Points on a hilly landscape, in no order, each with its height.
A ball rolls from a point to whichever of its 2 nearest points has the largest drop for the distance, and stops where none of them is lower. Distance is the straight distance between rows; heights are no part of it.
J_399: [ -3   7 -11 -22  22   7   3   5 -18  -4  10 -19 -11  22  46  12   0  -9
   3   2  -1   2  25  -3  -6  -7  10  11 -18  -2 -11  -9   7]  h=3.79
J_475: [-22 -26 -10   3  -9 -12 -23  18   2 -18  30 -22 -11 -25  -5 -16  -9  -4
  18  -5  16 -12 -10   3  -1  -1   5  14   5 -15   2 -13   0]  h=2.73
J_770: [-19 -22  15   9  12   9  -8 -20  11  -9  -3  14   8  -5  -3  -7   1  -1
  10   0  11   8 -28 -20 -38  -2   8 -15   4  16 -11 -18  12]  h=6.27
J_725: [ -8 -12  -6   4   0   9  21  -6  -5  -9   3  18  25 -17 -14 -15  22  19
   4  -1  -9  11  -4  -6 -17   8 -12 -17   1  12  18  39   4]  h=4.36
J_680: [-12 -10  -3  -8   5  -3  13 -10 -37  -7  -2   6  13   1 -19 -14  10  12
 -21   9   8  17   1   6   4   9 -18 -10   9 -17  27  19   0]  h=3.72
J_912: [ -5   8   1  20   5  18  20 -23 -17 -24 -21 -11 -42  30  15  -8   6   8
 -21   6   8 -23   6  -5   2  22  14   1   8   1 -12 -11  20]  h=4.39
J_739: [  4  14  15  -1 -10 -12 -13   5 -13  26  -2 -10  14   3  -4  17 -28 -27
  17  18   7  16  10 -13  15  -9   7  32   7  -1  -4 -32  -6]  h=4.59
J_576: [  0  24   8   4 -18 -10 -12   5  24  31  -8   9   9   3  -3  17 -26  -2
   8  13  14   4 -14   3 -13  -2  11  27   7  22  15   7  -4]  h=1.95
J_398: [  7  21 -10  -4   2  -2  11   2  15  -1   7  -9 -24   3  27 -16 -18   3
  -3   0 -18 -12  17   9  -8   3  24  18  10  11 -23  23  18]  h=2.35
J_649: [ -3 -13  13   1   5   5  -3 -11  13  -7  -5  12   7  -4   1 -15  -8  -6
   2  -1   0  12 -18 -11 -42  -6  14  -3  17  17 -29  12  22]  h=6.40
J_843: [  0 -15 -16 -24   8  -7   5   6  11  -5  -3  15  30   1 -18  14  43  21
   1   0   5  -5 -21  17  -3   0 -17 -39 -10  -6  24  -1 -30]  h=4.88
J_663: [ -3 -11  -2 -17  22   5   8  -8  18  -8 -10  25  22   5 -18   8  32   0
  -2 -11   1   4 -24   7 -12   1 -17 -35 -10   9   3   4 -10]  h=4.47
J_369: [  9  13  -4  -1   3  -6 -18  18  10  10   7 -18 -32  13  28   3 -18  -3
 -11 -16   3 -17   9   1  16  -5  -6   9 -19 -15 -18 -36 -12]  h=3.95
J_590: [ 16  12   4  36 -14  12  -4 -13 -19 -20  17 -19 -16 -15   2 -14  -2   0
  11   0  -1  -9  28 -23  40   8   5   6  10 -12 -20  -5   8]  h=3.24
J_639: [-12  19 -28 -15  13  -6  15   4  11  -1  -1  -4 -10  11  25 -16  -8  -6
 -21  -3 -18  -4  -9  24 -25   4  23  10  18   9 -18  29  23]  h=2.76
J_996: [ 18   8  -5  20 -18   6  -3   4   2   2   3 -11  -6   1 -11   8  20  11
  -8   7 -12 -18  17   8  55  12  -8   1  -6 -16  14 -14 -28]  h=2.18
J_561: [ -8  17  -7 -15  -7   5   2  18  -8  25  16  -2  -7  -3  36  -7  -5  32
   5   7  -9  -4  16   7   0  -6 -13   6 -42 -13  20  14 -12]  h=4.92
J_774: [-33  -9  -7 -13   5 -11  -3   1 -25 -16  14 -17   7   3   9   2 -15   3
  16  22  19  -4  -5  -2 -17   4   5  15  -1 -13  30 -20   8]  h=2.06
J_597: [ -4  -4 -23 -14  -2 -27  13   6 -32  16  -2   1  11 -15 -19  -2  12  -2
 -20  11  -6  -7  -6  27  16   7 -10   5  17 -20  50  22 -13]  h=3.09
J_603: [ 11   7   4  32  -5  20  -4 -15   5 -20  17 -13  -8 -15  -4 -18   4   6
   6  -4   1   2  13 -19  12   8   6  -7  -2   0 -23  -1   9]  h=2.97
J_168: [ -1  -1   0  16  11  10  -2 -13 -11 -20  -4 -11 -14  21   0  -3  11 -13
 -23   0   9 -14  -6  -4  15  18   5 -12   1 -10 -10 -45   7]  h=4.90
J_494: [ -7 -18  14   2 -10  -8 -15  -2   4  -4   2   0   3   6  -8   6 -14  -4
   4   0  20   1 -14 -13  -9 -12  -4   9  -4  -6  -7 -35  -9]  h=3.34
J_841: [-21 -16  -6  -5 -10 -28   4  13 -33   6  10  11  12 -23  -8  -8  -8  10
  -1  15   4  -2 -12  14 -17   0   0  15  -5 -17  48  15   0]  h=2.54
J_231: [  2  13  24  -7  23  13 -30  17  12   4  -3  23   8   1  13   8  -1  -8
   8 -21  -7  17 -20 -25 -37 -29   5 -17 -33  21 -23  -2  -3]  h=7.03
J_489: [ -3 -19   3  -6  11  -2 -15   2   8  -2  -1   6  19  15 -15  16  18 -19
   7  -5   9   7  -8  -6  14  -2 -18 -24  -8  -6   3 -40 -23]  h=3.47
J_749: [ -4 -12  -5   6 -11  -8   9  -6  26 -14  -3 -15 -21  11  15  -2  -4  -5
   4  18   1 -23   6  13   1   1  18  26  30  13  -3   6  16]  h=1.63
J_469: [-16   9  -8 -13   3 -14   4  16 -23  -1  17 -10   2  -9  11  -7 -22  -7
  21  20   1  12  14  -4 -11  -4   8  20  11 -11  10  17  14]  h=3.41
J_288: [  7   9  11  18 -14   6  12 -12  -4  12 -20  14   8  -5 -39 -18   0  -7
 -25 -17   0  21 -10  -1  -4   1  -2  -9  13  -4 -15  14  12]  h=2.33
J_44: [ 14  18 -15  14 -11   0 -15  18  -3  -4  18 -20  -7 -12 -13  -4   5  -7
   3  -3 -16 -15  19  14  57   2  -2   2   3 -22   3  -5 -15]  h=2.72
J_674: [  7   8 -10  -2   0   0   9  -5  11   4   5  -2   0 -12  -4   2 -11 -15
  11   3 -14  16  20   3   4  -1   8  16  19   4  -6  27   8]  h=3.28
J_741: [  4  -5   8  -8  -3 -10  -4   0  -7  11 -11  -2  20  12 -17  27 -11 -27
  12  13   3  14   4 -11  11  -2  -1  18  15  -3   3 -19 -11]  h=4.70
J_113: [  0   9  -4 -22  27  11  13 -10  -6 -10 -15   3 -24  31  37  -2   6  -9
 -10  -7  -1  -1   6  -6 -21   3  16   0  -3   8 -16  21  21]  h=4.40
J_438: [ 10   4  12  -4   5  15  16  -5 -14   4  -3  23  34   1 -19 -13  25  -7
 -17 -19 -10  34  -6  -8 -13  -5 -21 -27  -3  -1 -10  35   1]  h=3.50
J_929: [ -3 -14   1  -9   2   3  -9   6   9  -8  23   9  30 -41 -10   2  18  -4
  31  -3 -12  11   6 -10  12  -5  -4  -8  -6   6  18  24 -23]  h=5.80
J_461: [  0  -9 -16 -12  -1  -8   1  12   6  -4  11  -8  27 -10 -18   8  34  10
   7   1   5 -13  -7  28  21   0 -16 -24   6 -12  18   3 -29]  h=5.18
J_828: [ -2  -3  -2  -2 -20  -6   4  10  30  21 -19  10  -1   4 -13  16  -4  18
   7  18  -1 -16 -24  23  -5  -4   7   8  -3   9  19  -2 -12]  h=2.75
J_655: [  8  14   6  15  -4  13  10  -7   6   1 -14  12  -5   9  -8 -27   4  14
 -38 -18  -5   0 -20   3 -32   1  -2 -24  -8   0 -24  11  18]  h=6.36
J_595: [ 12  24 -22 -20   9  -9  18  10  20   8  -9  -6   1  10  18  18   3 -29
  -6  -3 -18   4  16  25   2   1  11   4  22  11 -14  15   2]  h=4.97
J_448: [ -3  17 -18 -28  15 -12  20   4   9  10  -9   2   7  11   6   6  -1 -26
 -10  -4  -8  10  -2  18 -12   2   4  -2   6   1  -5   7   0]  h=4.83
J_282: [  3  -7  20  -5 -13  -4  -6   4 -17  19 -12   7  15   7  -8  -2 -22  -2
  -8  -7   2  11 -15 -14 -10  -5  -7  -1  -9 -15 -11 -26   5]  h=3.18
J_800: [-15 -16  27  -7  31  15 -20  -9   3 -16 -15   9   0  12   5  27   3   0
  27   4  19  -6 -13 -29 -29  -2   6   2   3  27  13 -11   1]  h=5.51
J_309: [ -6  -1 -10 -19  17 -10  22  -3  28  -8 -14  14  -2  14   9 -16  -3  -3
 -16 -12  -9  -5 -28  21 -33   2  15  -2  14  14 -14  20  20]  h=3.17
J_958: [  4   7 -18 -15  -8 -13   1  15  19  13 -13  12  -8   7   9  -5  12  35
 -20 -12   2 -24 -20  34   0  -1 -10 -10 -26   1  18  -3 -18]  h=3.77
J_445: [-15  -3  -3  -7  -6  -8  12  -6 -15   1   4   1   6  -7   0 -10  -9  -2
  15  18   4  11  -5  -2 -21   4   8  15  14   6  22  17  19]  h=3.57
J_144: [ -1   6   5   4 -12  -9  13 -12 -15  14  -8 -13 -15   9   2 -16 -34   8
  -6  11   6   2  11   6  -7   2   0  26  12  -3   1  -1  19]  h=0.50
J_648: [ -5  10   0  19  10  17   4 -11 -19 -31 -11  -5 -24  21   9 -14  13   5
 -22 -11   7 -15  -4 -11  -5  16   3 -13 -10  -1 -18 -23  15]  h=4.62
J_427: [ 11  20 -16  16 -15  -5 -10  21  16  -6   6 -14 -13 -10  -2 -11   7   1
 -11 -14 -11 -23   3  25  37   6   1   1  -6 -21  -7 -26 -10]  h=3.21
J_792: [ 11  16  25   1 -11  -5  -6   0 -10  30 -20  13  19   4  -4   8 -31  -9
   3   7   4  27  -5 -13 -18  -9   4  14   0   3 -10 -10   6]  h=2.79
J_389: [ 11   1  -8  13   0  -7 -19  10  23  -1   7 -17 -23   5  18   7  -2 -11
  -5 -17   8  -8  -2   3  26  -7   3   0  -5 -12 -27 -46 -15]  h=3.61
J_509: [ -1  11  -5  14 -13 -12  -3   7 -15  15   9  -9 -17  -9   2 -31 -37   0
  -9   6   3  -6   9  11  -3  -5   8  23  10 -14 -11  13  16]  h=1.03
J_237: [ 13  -3  12  11 -27   5 -19  11  10  16   7  -5  -5 -12   5   5 -20  19
  14   5   4  -5  12 -14  10 -10  -9   6 -22  -1   2 -15  -9]  h=5.27
J_965: [ 13  -1  -3  17 -13  -1  14 -28   1  -4  -2 -17  -7   9 -16  13   2 -15
   6  22   1   3  25   0  29  11   6  11  44   8  -9   8  10]  h=2.71
J_960: [-22  10  15 -14  33   8  -6   1  10  -2  -6  13   3  15  24  22 -10  -6
  16   8  20  11 -21 -19 -30   6  17   7   5  34  13   0   5]  h=5.37
J_716: [  2   2 -14   3  10  10  -7  -1  27 -22   8 -19 -20   3  12  16  25   9
   4   4  -7 -34  17  10  31   9   1  -6   0  11   4   4 -10]  h=5.64
J_327: [ 14   3  16  17 -20  -7  15 -14 -27   8  -9  13   7 -12 -37 -13   3   9
 -25   3   0   8  10   0   8   6 -17  -2  14  -6   4  18   6]  h=1.57
J_754: [  2   4 -12 -12  -1 -14   9  10 -17   5  13 -12   0  -7   3   4  -9 -18
  16   9  -7   6  24   8  16  -3   2  27  11  -6   3  20   1]  h=3.27
J_33: [-13 -14   0   4   0  11  31 -25 -24 -17   2   6  13  -1 -16  -9  26  21
  -3   7   7  10  -1  -6  -9  19 -23 -19   1   1  30  23   9]  h=4.08
J_140: [  8 -12  -5 -10  31   8 -15   4  29 -13  -5   3  -4  -1   3  13  21  -4
  -2 -23  -4 -14  -3  -3   5   3 -11 -23 -10  10  -8  -8 -12]  h=5.94
J_974: [ -7   1  -4 -20  19  -8  19 -17 -36   0  -9 -19  10  20  -4  21 -10 -26
   6  28   9  24  17  -5   2   0   6  18  24  -1  13 -17  11]  h=4.98
J_518: [  6  13   1  -5  -3  -3  18  -6 -25  13 -15  20  22   9 -27 -17  17  -5
 -32 -18  -1  27 -13   3 -11   0 -16 -21   8 -13   0  21   2]  h=3.01
J_315: [ -4 -26  25   7  19  20 -13 -17   8 -13   6   9  13 -11 -10   6   7  -7
  25   3  10  16 -14 -29 -19  -4   1 -13  -9  18  -8 -15   8]  h=6.15
J_23: [ -4 -16  12   4  -9   3  11 -15  -9  -6 -10  10  -5  12  -3 -10   6  26
 -22   0  17  -7 -10   1 -19   7 -12 -25 -21  -9  10 -15   1]  h=5.40
J_262: [ -2  12 -19 -16   3  -4  -1  18   9   7   4   5   3   3  16  -4  10  15
 -24 -16  -8  -7  -6  29   0   0  -8 -18 -18 -17   8   1 -13]  h=4.26
J_891: [ -2   2 -17   2  14  -1 -16   4  18 -19  24 -23 -27  -7  34 -11   8 -10
   1 -13  -6  -7   6   6  14   0  16   0   2  14 -19 -12   3]  h=4.05
J_816: [ 21 -16  13  17 -27   1  -6   2  -9   3  18   0  10 -25 -22   7   9  11
  19  15   7   1  35 -13  33   2 -16  14  -3  -9  26  16 -18]  h=5.52
J_35: [-12   3   0   0 -11  -3   6  -2  23   9  -5  -6  -9  10   7  11 -19  -4
  20  24  -4 -17   6  15  -3   0  15  37  17  16  13   1   5]  h=1.31
J_812: [ -4   6   8  -7   1  -7  14 -10 -28  20 -17   2  18  17 -14  24  -8 -21
  -4  32   3  19   1  -4   0   0  -4  17  22   0  22 -16  -3]  h=4.84
J_496: [  5  -2   8   3   0 -18   1   0 -24   7  -5   7  20 -26 -31   6 -19 -28
   8  10   6  29  -1 -11 -14  -7  10  18  24   2  -3  14  15]  h=1.18
J_684: [  1  13  13   6 -28  -4   0   7  25  29 -19  20   4 -12  -3  11 -20  26
  13  15   2  -8 -16   6 -10  -2  12  17  -5  18  24   7 -16]  h=2.38
J_633: [  0 -22  -4  11  -8 -13 -21   3  18  -9  12 -26  -8   7  -4   7  -1 -18
   3  -2  22  -9  -5  -1  24  -7   2   8  19  -4 -19 -48  -6]  h=3.23
J_473: [  5  -7  12  -7  -6 -11   8  -2  16  10 -31  21   3  24 -17   8   4   5
 -19  -5   7  -7 -23  15 -17   0  -8 -15   0   5  -2 -21  -9]  h=5.79
J_635: [  3   8 -14   0 -13  -3   5  16 -18   8  17 -15  -9  -4   0   2  -9  -5
  -2   3 -11  -5  26  14  37   7  -2  11   8 -14  11   4  -6]  h=3.06
J_923: [  6  11   4   0 -22   6 -12  18  -3  27   9  -2  -5 -10  23  -4 -22  25
   7  -2 -10 -10  18   5   8 -11  -4  16 -33 -13  10   4  -3]  h=5.12
J_868: [ -8 -19  -4  11 -10  -7 -16  10  28 -15  18 -21 -16  -3  -1 -12 -11  -4
   9   2   8  -9  -6   5   9  -4   5   8  18  -4 -10 -26  -4]  h=2.98
J_708: [-15   4  -8 -15  11  -6   1   2 -12  -5  15 -17  -4   2  30  -4 -21  -6
  14  12   0   7   6  -6 -12  -8  18  22   0   6  -3  -3  14]  h=3.56
J_286: [-10 -28  10   9   3  14 -13  -5   2 -15  14   1  26 -19 -15  15  15  -1
  32   6   9  13  -8 -25  -6   2 -11 -14  -6   8   9 -15  -9]  h=6.04
J_914: [  2 -31  -3  25 -13  -7 -24   3  -1 -10  29 -15  -2 -39 -17 -18  -1  -9
  12 -12  21  -8  -8 -14   7  -4   0   6   3 -12  -5   2  10]  h=2.46
J_707: [ -5 -19   0 -16   0 -22 -24  10   2   2   2   0   7  11 -14   6   2 -24
   3  -5  15  14 -15 -11  -1 -16   0  -9   0  -7 -15 -54 -17]  h=3.04
J_647: [  9   8  11   7 -11  12  -8   4   2   5  22  -5  -1 -17  12   0 -18   1
  27   5 -17   7  29 -12  23  -9  -6   8  -7  10 -17  23 -11]  h=0.91
J_215: [ 26 -17   5  17 -30   0   5   9  15  20  -9   8   9 -11 -27   5  16  32
   2   2   4 -14   1  10  30   1 -20 -10 -10 -10  23  -3 -32]  h=5.58
J_153: [ 12  10   2  -6   0  -1  -8   8  -9  12  10 -20   1   5  20   8 -33 -13
  14  10  -6  15  27 -17  15 -10   9  29   1  -7 -21 -19   1]  h=4.45
J_299: [  2 -17  -3  -6   5   8  13 -17  23 -17  -7 -14  -9  16   0  14  16  -8
   6  20   1 -16   9   9   9   9   8   7  21  19   5   4   6]  h=1.98
J_898: [ 15 -11  20  20 -36  -2  -5   2   7  21  -6   8  11 -20 -19  10   6  19
  16  16   6   0  17  -5  17  -1  -6   9  -4  -4  23   1 -21]  h=5.42
J_948: [ -9 -24   7   7   4  14 -14   4  -7 -12  19  -1  20 -30  -2 -10   5   1
  32   4   1   9   7 -15  -2  -3  -5  -3 -11  -6   9  11  -3]  h=5.93
J_535: [ -7 -14 -12  -3   9  -4   1  -6 -14 -11  14  -1  27 -10 -19   6  17 -20
   3  -6   0  15   1  -2  13   2 -12 -17   8 -15   7  -5 -10]  h=1.40
J_249: [  3  -1  12  10 -28 -12   2  -4   5  17  -9  -6  -7  -3  -3   0 -28   8
  17  20   6  -7  13  -1  -4   4  11  35   2   1   4   3  10]  h=0.97
J_802: [ -6 -13   8  -5  -8   0  15 -11  -9   5 -17  16  12  21 -24   2   3   4
 -18   6  10   4 -22   8 -12  -1 -13 -18   6  -7  18 -13  -7]  h=5.61
J_845: [ -5   1 -20  17  -9  13   7 -15   8 -31   6 -21 -12   2   3  -4  24   8
  -3  15 -11 -29  12  10  41  22  11   4  12   5   7  13   1]  h=5.50
J_895: [  4  18  -1   0  25  21   8  -8  11 -19 -14   9 -21  12  19  -1  27  16
 -15 -28 -27 -13   3 -10  10   7   8 -30 -14  16 -17  29   1]  h=5.05
J_788: [ -9 -12  -9  -5 -15 -33   4  15 -10  14  -1  10  15 -21 -29  -1   8   6
  -2  16   4 -13 -13  17  -5  -4   0   7   9 -14  40  26   0]  h=2.77
J_361: [  2  11  -3 -13  -6  -9  -8  20  35  25 -18  17   1   1   8  22   5  29
   1   6  -1 -26 -16  21  -2  -8   4  -4 -31   5  20  -8 -25]  h=3.22
J_736: [ 20 -11  -5   0 -20 -11   4  21  17  17  -2   1  23 -17 -23  17  19  21
   6  -4  -6 -13  -4  23  22  -5  -9  -5  -1  -7  26   9 -24]  h=5.41
J_709: [ -5   4 -11 -11   8   3  21 -11  21 -13  -5  13   7  -6  -5 -11  16   5
 -18  -9  -8   2 -19  14 -27   8  -1 -21   7  15  -6  31  13]  h=3.60
J_426: [ -2   9   4   3   3   4  17  -9  12   1 -18  20 -28  24   4 -15   1  11
 -39  -8   2 -19 -14  11 -25  10   2 -15 -10  -2  -7   3  13]  h=6.16
J_447: [  7 -16   5  14  -6  -4 -13   7 -14   1  24  -4  13 -41 -29 -22  -4 -12
  -5 -17  16  16 -13 -17 -12  -6  -1  -1  -1 -17 -17  10  11]  h=2.07
J_192: [-16 -14  -2   3  -8  -5  18 -17  -7 -11  -7   0  -3   0 -18 -10  -3   5
  -9  20   5   0 -11   7 -14   8  -5  10  27  -5  14   7  18]  h=3.75
J_781: [-14   5 -10 -12  36   7  -4   7 -12 -24  -9  12 -27  23  29  -4  22  17
 -12 -28   5 -16  -1  -5 -16   5 -10 -35 -28  -6   6  -9  -4]  h=5.44
J_610: [ -1  21  11 -19  17   8 -20  17   7  24 -13  26  10  12  21  14  -8   3
  -8 -22 -11   9 -14 -10 -30 -24  -1 -17 -38   6 -15  -2  -3]  h=7.14
J_505: [ 15  21  -5 -16  34  15   3   0   2  -8 -22   9 -19  25  30   2   7  -4
 -19 -33 -20  -7   1  -1  -4  -6  13 -15  -5  15 -23  20   5]  h=4.69
J_511: [  3  -1  20  13  -9  14  -3 -14  -5   9 -16  12  -1   8 -12 -17 -10  20
 -15 -15  12   9 -20 -12 -32  -9  -8 -17 -16  -6 -23  -3  18]  h=6.52
J_444: [  6   6  -9 -17  15   3   9  -1  -5   4   7   7  29   3  -8  11  18 -21
   4 -11 -15  28  12   5  17  -2 -13 -18  -2 -10   8   4 -14]  h=2.15
J_566: [  1  -6   1  15  -7   9 -11  -1   7  -3  16  -4 -12 -11   2 -12   4   7
   5 -18   0  -2  -1  -1   4   6 -11  -5 -11   3 -10   0   3]  h=2.50
J_256: [-45  -6  -6 -19  -4 -21   0   7 -19  -3  17  -2   5  -6  17  -9  -9   9
  12  20   6  -1 -18  12 -24  -2   6  17  -7 -11  33   1   0]  h=2.28
J_161: [ -6   6 -14   9  -9   0  28 -23 -13 -13  -8  -3 -14  15  -1 -18  -2  15
 -19  13   1  -8   9  11  -6  22   6   6  13   0  11  16  22]  h=3.97
J_589: [  4 -15  29   3  18  19 -21   5  10   1 -13  16   7   3  10   2  -3  15
   7 -20   5   3 -14 -26 -30 -11  -7 -23 -28  16 -18  -8   2]  h=6.90
J_762: [  7   2   7 -15  19  16   7  -4   5   1  -6  16  24  -3 -11   8  29  -4
  -5 -25 -15  21 -10  -4 -14 -12 -20 -37 -17   9 -10  10 -11]  h=4.03
J_298: [-14 -10 -24  22  -3   2   9   1   2 -37  15 -31  -8  12  -9  -6  30  -2
  -7  16   1 -26   2  11  33  21  12   1  22  -3   6 -20  10]  h=5.38
J_255: [ 13  -3   9  -4  -6  12 -21   6  17   7  14   4  20 -16  -4  26   8  -5
  36  -1  -7  11  22 -14  26  -4  -5  10 -19  13   9   2 -27]  h=5.53
J_76: [ -6   5   6   8  10  15   4  -5 -13 -10 -12  19 -18  12  16  -7  11  29
 -22 -18  12 -19 -10  -4 -15  13 -12 -34 -32  -9   1 -10   2]  h=5.07
J_467: [ -7  16 -16   8   7   6  28 -14 -23 -29  -8 -11 -25  20  10  -8  11   7
 -28   7  -6 -18   6  12   7  24  15   4   9  -6   4   3  18]  h=4.18
J_766: [  0  13  22 -16  32  10  -6   2   6   1 -24  13 -12  27  34  29 -17  -7
  18  -6   9  -2  -4 -26 -17  -1  13  11  -8  31   0  -5   6]  h=5.22
J_491: [ 16   4  -1  22 -16  -2   5 -22 -20 -13   9 -22 -12  -6  -6  -7  -9  -1
   4  20   2   1  28 -12  31  12   6  15  26  -4  -9   7  13]  h=2.99
J_523: [  9  -2  28  11   0  29  -3  -9  -5  16 -11  15   2  -2   4  -9   1  23
 -17 -16   0   1 -16 -23 -27 -17 -15 -25 -38   5 -13   1   7]  h=6.70
J_109: [ -4  -9  -4 -11  29   1 -16   8   5 -11 -10   3 -20  21  25  11   7   2
  -4 -23  13  -7  -7  -3  -8  -2 -11 -29 -19   2  -5 -21 -11]  h=5.69
J_896: [-11  19  -5  -8  -4  -9  -3   6  10  25  -8   6   2  11   9  21 -23  -2
  14  23  -1   1   1   2  -7   6  18  36   7  16  22   7   0]  h=1.61
J_503: [ -5  10 -27  15   0  -7 -11  15  12 -25  21 -17 -14 -10  14 -19  11  -8
  -6 -29 -12 -13   0  12  21   4  14  -5  -1  -7 -20 -22  -4]  h=3.71
J_291: [ -2   4  -8  10  -9  -6  15  -7  20   2   0 -11 -26   1  15 -28 -19   2
  -7   9   1 -12   1  10 -16   5  18  26  20  15 -23  17  24]  h=2.01
J_155: [-11   5 -12 -18   0  -2  -4  14  13   9  12   5  -4 -12  31  -9   5  29
   3  -5 -14 -14  -4  20 -12  -8  -7  -7 -33  -3  16  17 -10]  h=4.65
J_484: [ -4  -9  -7 -10   8  -9  -4   3 -17  -6  16 -13   5   2  -6  -3  -2 -21
  -3  -5   7  16  -5   1  13  -7 -11  -3  13 -22  -1 -23 -12]  h=2.08
J_640: [  8   0  10  19 -21   6  -4  -2  26  12   2   3 -17 -22  -1 -14 -20  20
   2  -3  -7  -4  -5   3 -12  -6  -3   7  -7   9 -11  12   5]  h=1.88
J_472: [ -5  -7  12 -13  25  10  -4   5  23  -1  -7  13  -4  -1  18   8   8  -2
   8  -7 -13   3  -5  -2 -28  -4  11 -15  -6  21  -6  13   2]  h=4.86
J_58: [  4   3 -25  -8  30   9  -5  -5  12 -28   9   3  12  -2   4   3  36 -17
  -3 -27  -8   4   2   5  11   8  -4 -25   0   4  -9   3 -10]  h=6.17
J_495: [  9   6   7  -3 -12   5  18  -7   6   6 -10  11   7   1  -9  -6  -6  -9
 -12   4  -9  16   5   3  -7  -1  -5  -2   5   5 -13  18  12]  h=2.91
J_555: [ 17  -3   5   9 -12 -13  -2   2 -21  10   5   5  18 -27 -30  -8 -14 -21
  -7 -11   2  25  -6 -10  -9  -6   7   3  17  -6 -29  23  15]  h=1.60
J_946: [  7  -6  11  -3   1   4   9 -10  20   6 -38  24 -18  22 -11  -2  -3   5
 -24 -20  11 -13 -18   9 -31   1  -3 -17  -4   6 -19 -11   5]  h=5.96
J_807: [ -8   9  14 -21  39  12 -12   8  10  -5 -20  15  -6  20  36  14  -6  -4
  13  -8 -18   2  -6 -16 -28 -14  11  -5 -16  33  -1  22   7]  h=5.06
J_384: [ 22  21   6  11  -4   8  -8  15 -20  15  19   0   0 -13   6  -6 -14  -3
  11  -5  -7  16  20 -21  13 -23 -12   5 -10 -11 -17  24  -1]  h=1.50
J_250: [ -6  -1  -3 -21  20   3  14  -5   6  -5 -22  10  -6  21  10  16   6 -12
  -8  -7   2   7  -4   6 -26   3   2  -7  -1  12 -13   4   3]  h=4.63
J_932: [ 18  14   6  23 -29   7   4  -4  -1   9  -6  -8 -16  -4 -11  -1   3  26
 -13  -1  -5 -16  13   3  38  12  -6   2  -5 -13   2  -9 -10]  h=1.55
J_332: [ 12   1   2 -17  17  11   1   1  -3   6   3   8  14  20  -2  23  19 -21
  -7 -13  -3  16   4  -1  11  -1 -15 -25 -15 -12  -4 -27 -20]  h=2.90
J_897: [  7   8   1  -3   6   2 -18   7  -4   9  22 -24 -12   3  37  10 -17  -9
  10  -6   5   8  26  -5  16 -10  -8  13 -20 -10 -15 -30  -8]  h=4.25
J_776: [  5  19  19   4  -7   0 -12   0  21  26 -12  19   6  -1   0  15 -22  -8
  14   4   4  12  -9 -16 -24  -4  18  13  11  30  -9   4   2]  h=2.36
J_847: [ -2  -2  -9  -6  28   9 -14   5  -7 -21   6 -15 -27  14  42  -5   1  -6
  -3 -11  -5  -1   4 -15  -5   0   6  -5 -10   8 -23  -7  10]  h=4.09
J_146: [  8 -16  -1   5  -6   9  16 -25  -2 -13 -10 -13   5  17 -16  21  18  -7
  -2  21  -7  -3  16   1  28  11  -3  -3  28   7   6   4   1]  h=2.37
J_313: [  2   9  13  -7   4  11 -14  12   0   3  19  14  29 -27   6  23  15   5
  40   1 -14  19  21 -16  18   3  -3   0 -20  18  23  20 -31]  h=5.65
J_134: [  9  14 -23 -22  12 -16  11  -8  13   1  -7 -11   6  20   5  27   5 -37
   1  15 -17  -7  14  27  25   3   6  14  31   5   9   7  -2]  h=5.10
J_887: [ -9  -8 -12 -15   3 -28 -16  21  -3  10   8  -4   7   5 -13   1 -12 -30
  -4  -9   4   7 -24   6  16 -11 -10  -5   3 -20  -7 -41 -25]  h=2.64
J_360: [ 14  20  -5   8 -16  -8  -2  10 -18  12  10  -6 -10 -15  -1 -27 -23   9
   2  -1  -3   0  12  -6   1 -16   0  12  -2 -12 -20  35  17]  h=1.46
J_356: [-13  -7   0   0  13  13   5  -3   0 -16  16   9   7 -19   0 -23  15  13
   0 -12  -4   6  -9  -1 -21   0  -8 -19  -1   4  -1  28  17]  h=4.04
J_796: [ 23  13  12  39 -39   6   3  -9 -21  10  -3   8  -6 -12 -32 -12  -5  30
 -16   7  -6  -6  19   3  24  10 -13   2   0 -12   5   7  -3]  h=0.80
J_623: [ -3 -15  -6   6  -7 -22  -6  -3 -13  -1  11 -10   4 -17 -19  -4 -20 -25
   8  16  15   9  -1  -1  -9  -5  18  33  27  -7  -4   5  18]  h=1.56
J_994: [-25 -24  -2  -6  -5 -16  -1  -6 -27 -18  11 -20   3   1  -7  -8 -21 -14
   6  19  24   4 -14  -8 -12  -1  13  25  26  -9  15 -14  13]  h=1.83
J_952: [ -8  -1 -12  17  10   4  10 -10 -20 -38   0 -22   2   3 -13  -8  21 -10
 -15   9  -6 -11   5   1  29  16  10 -10  14 -17  -4 -30   4]  h=5.19
J_294: [  7  -3  15  11 -11   7 -28  10  15  14  13  -6   8 -24   5   9 -10   2
  33  -3   1   3  19 -12  24 -11  -7  11 -22  -4 -10 -20 -16]  h=5.39
J_379: [ 12   6  24  17 -32   0   0  -6   8  24  -8   7  -9 -15 -10 -10 -35  14
   9   4  -3  -5  11  -5  -3  -9   1  21   0   6 -20  11  14]  h=1.37
J_408: [-13  -8 -15  -9   4 -11  19  -7 -46   5   7  -2   0  -8 -16  -3   5  -3
 -18  14  -6   5   4  14  14   9 -16   1  20 -23  38  10  -5]  h=3.40

For each start below, name the point where the ball stops.
J_739 -> J_496
J_33 -> J_496
J_255 -> J_35
J_610 -> J_76
J_709 -> J_35
J_231 -> J_76
J_958 -> J_35

Call two points neighbours if one is among the 2 nearest of the other. Go from one point of each pair to the other, from neighbour to neighbour, staying as low as possible. Name the highest point that can't be avoided.
J_496 / J_647 -> J_725
J_113 / J_144 -> J_315
J_898 / J_44 -> J_215
J_535 / J_35 -> J_494
J_647 / J_144 -> J_384
J_898 / J_144 -> J_255
J_35 / J_647 -> J_590
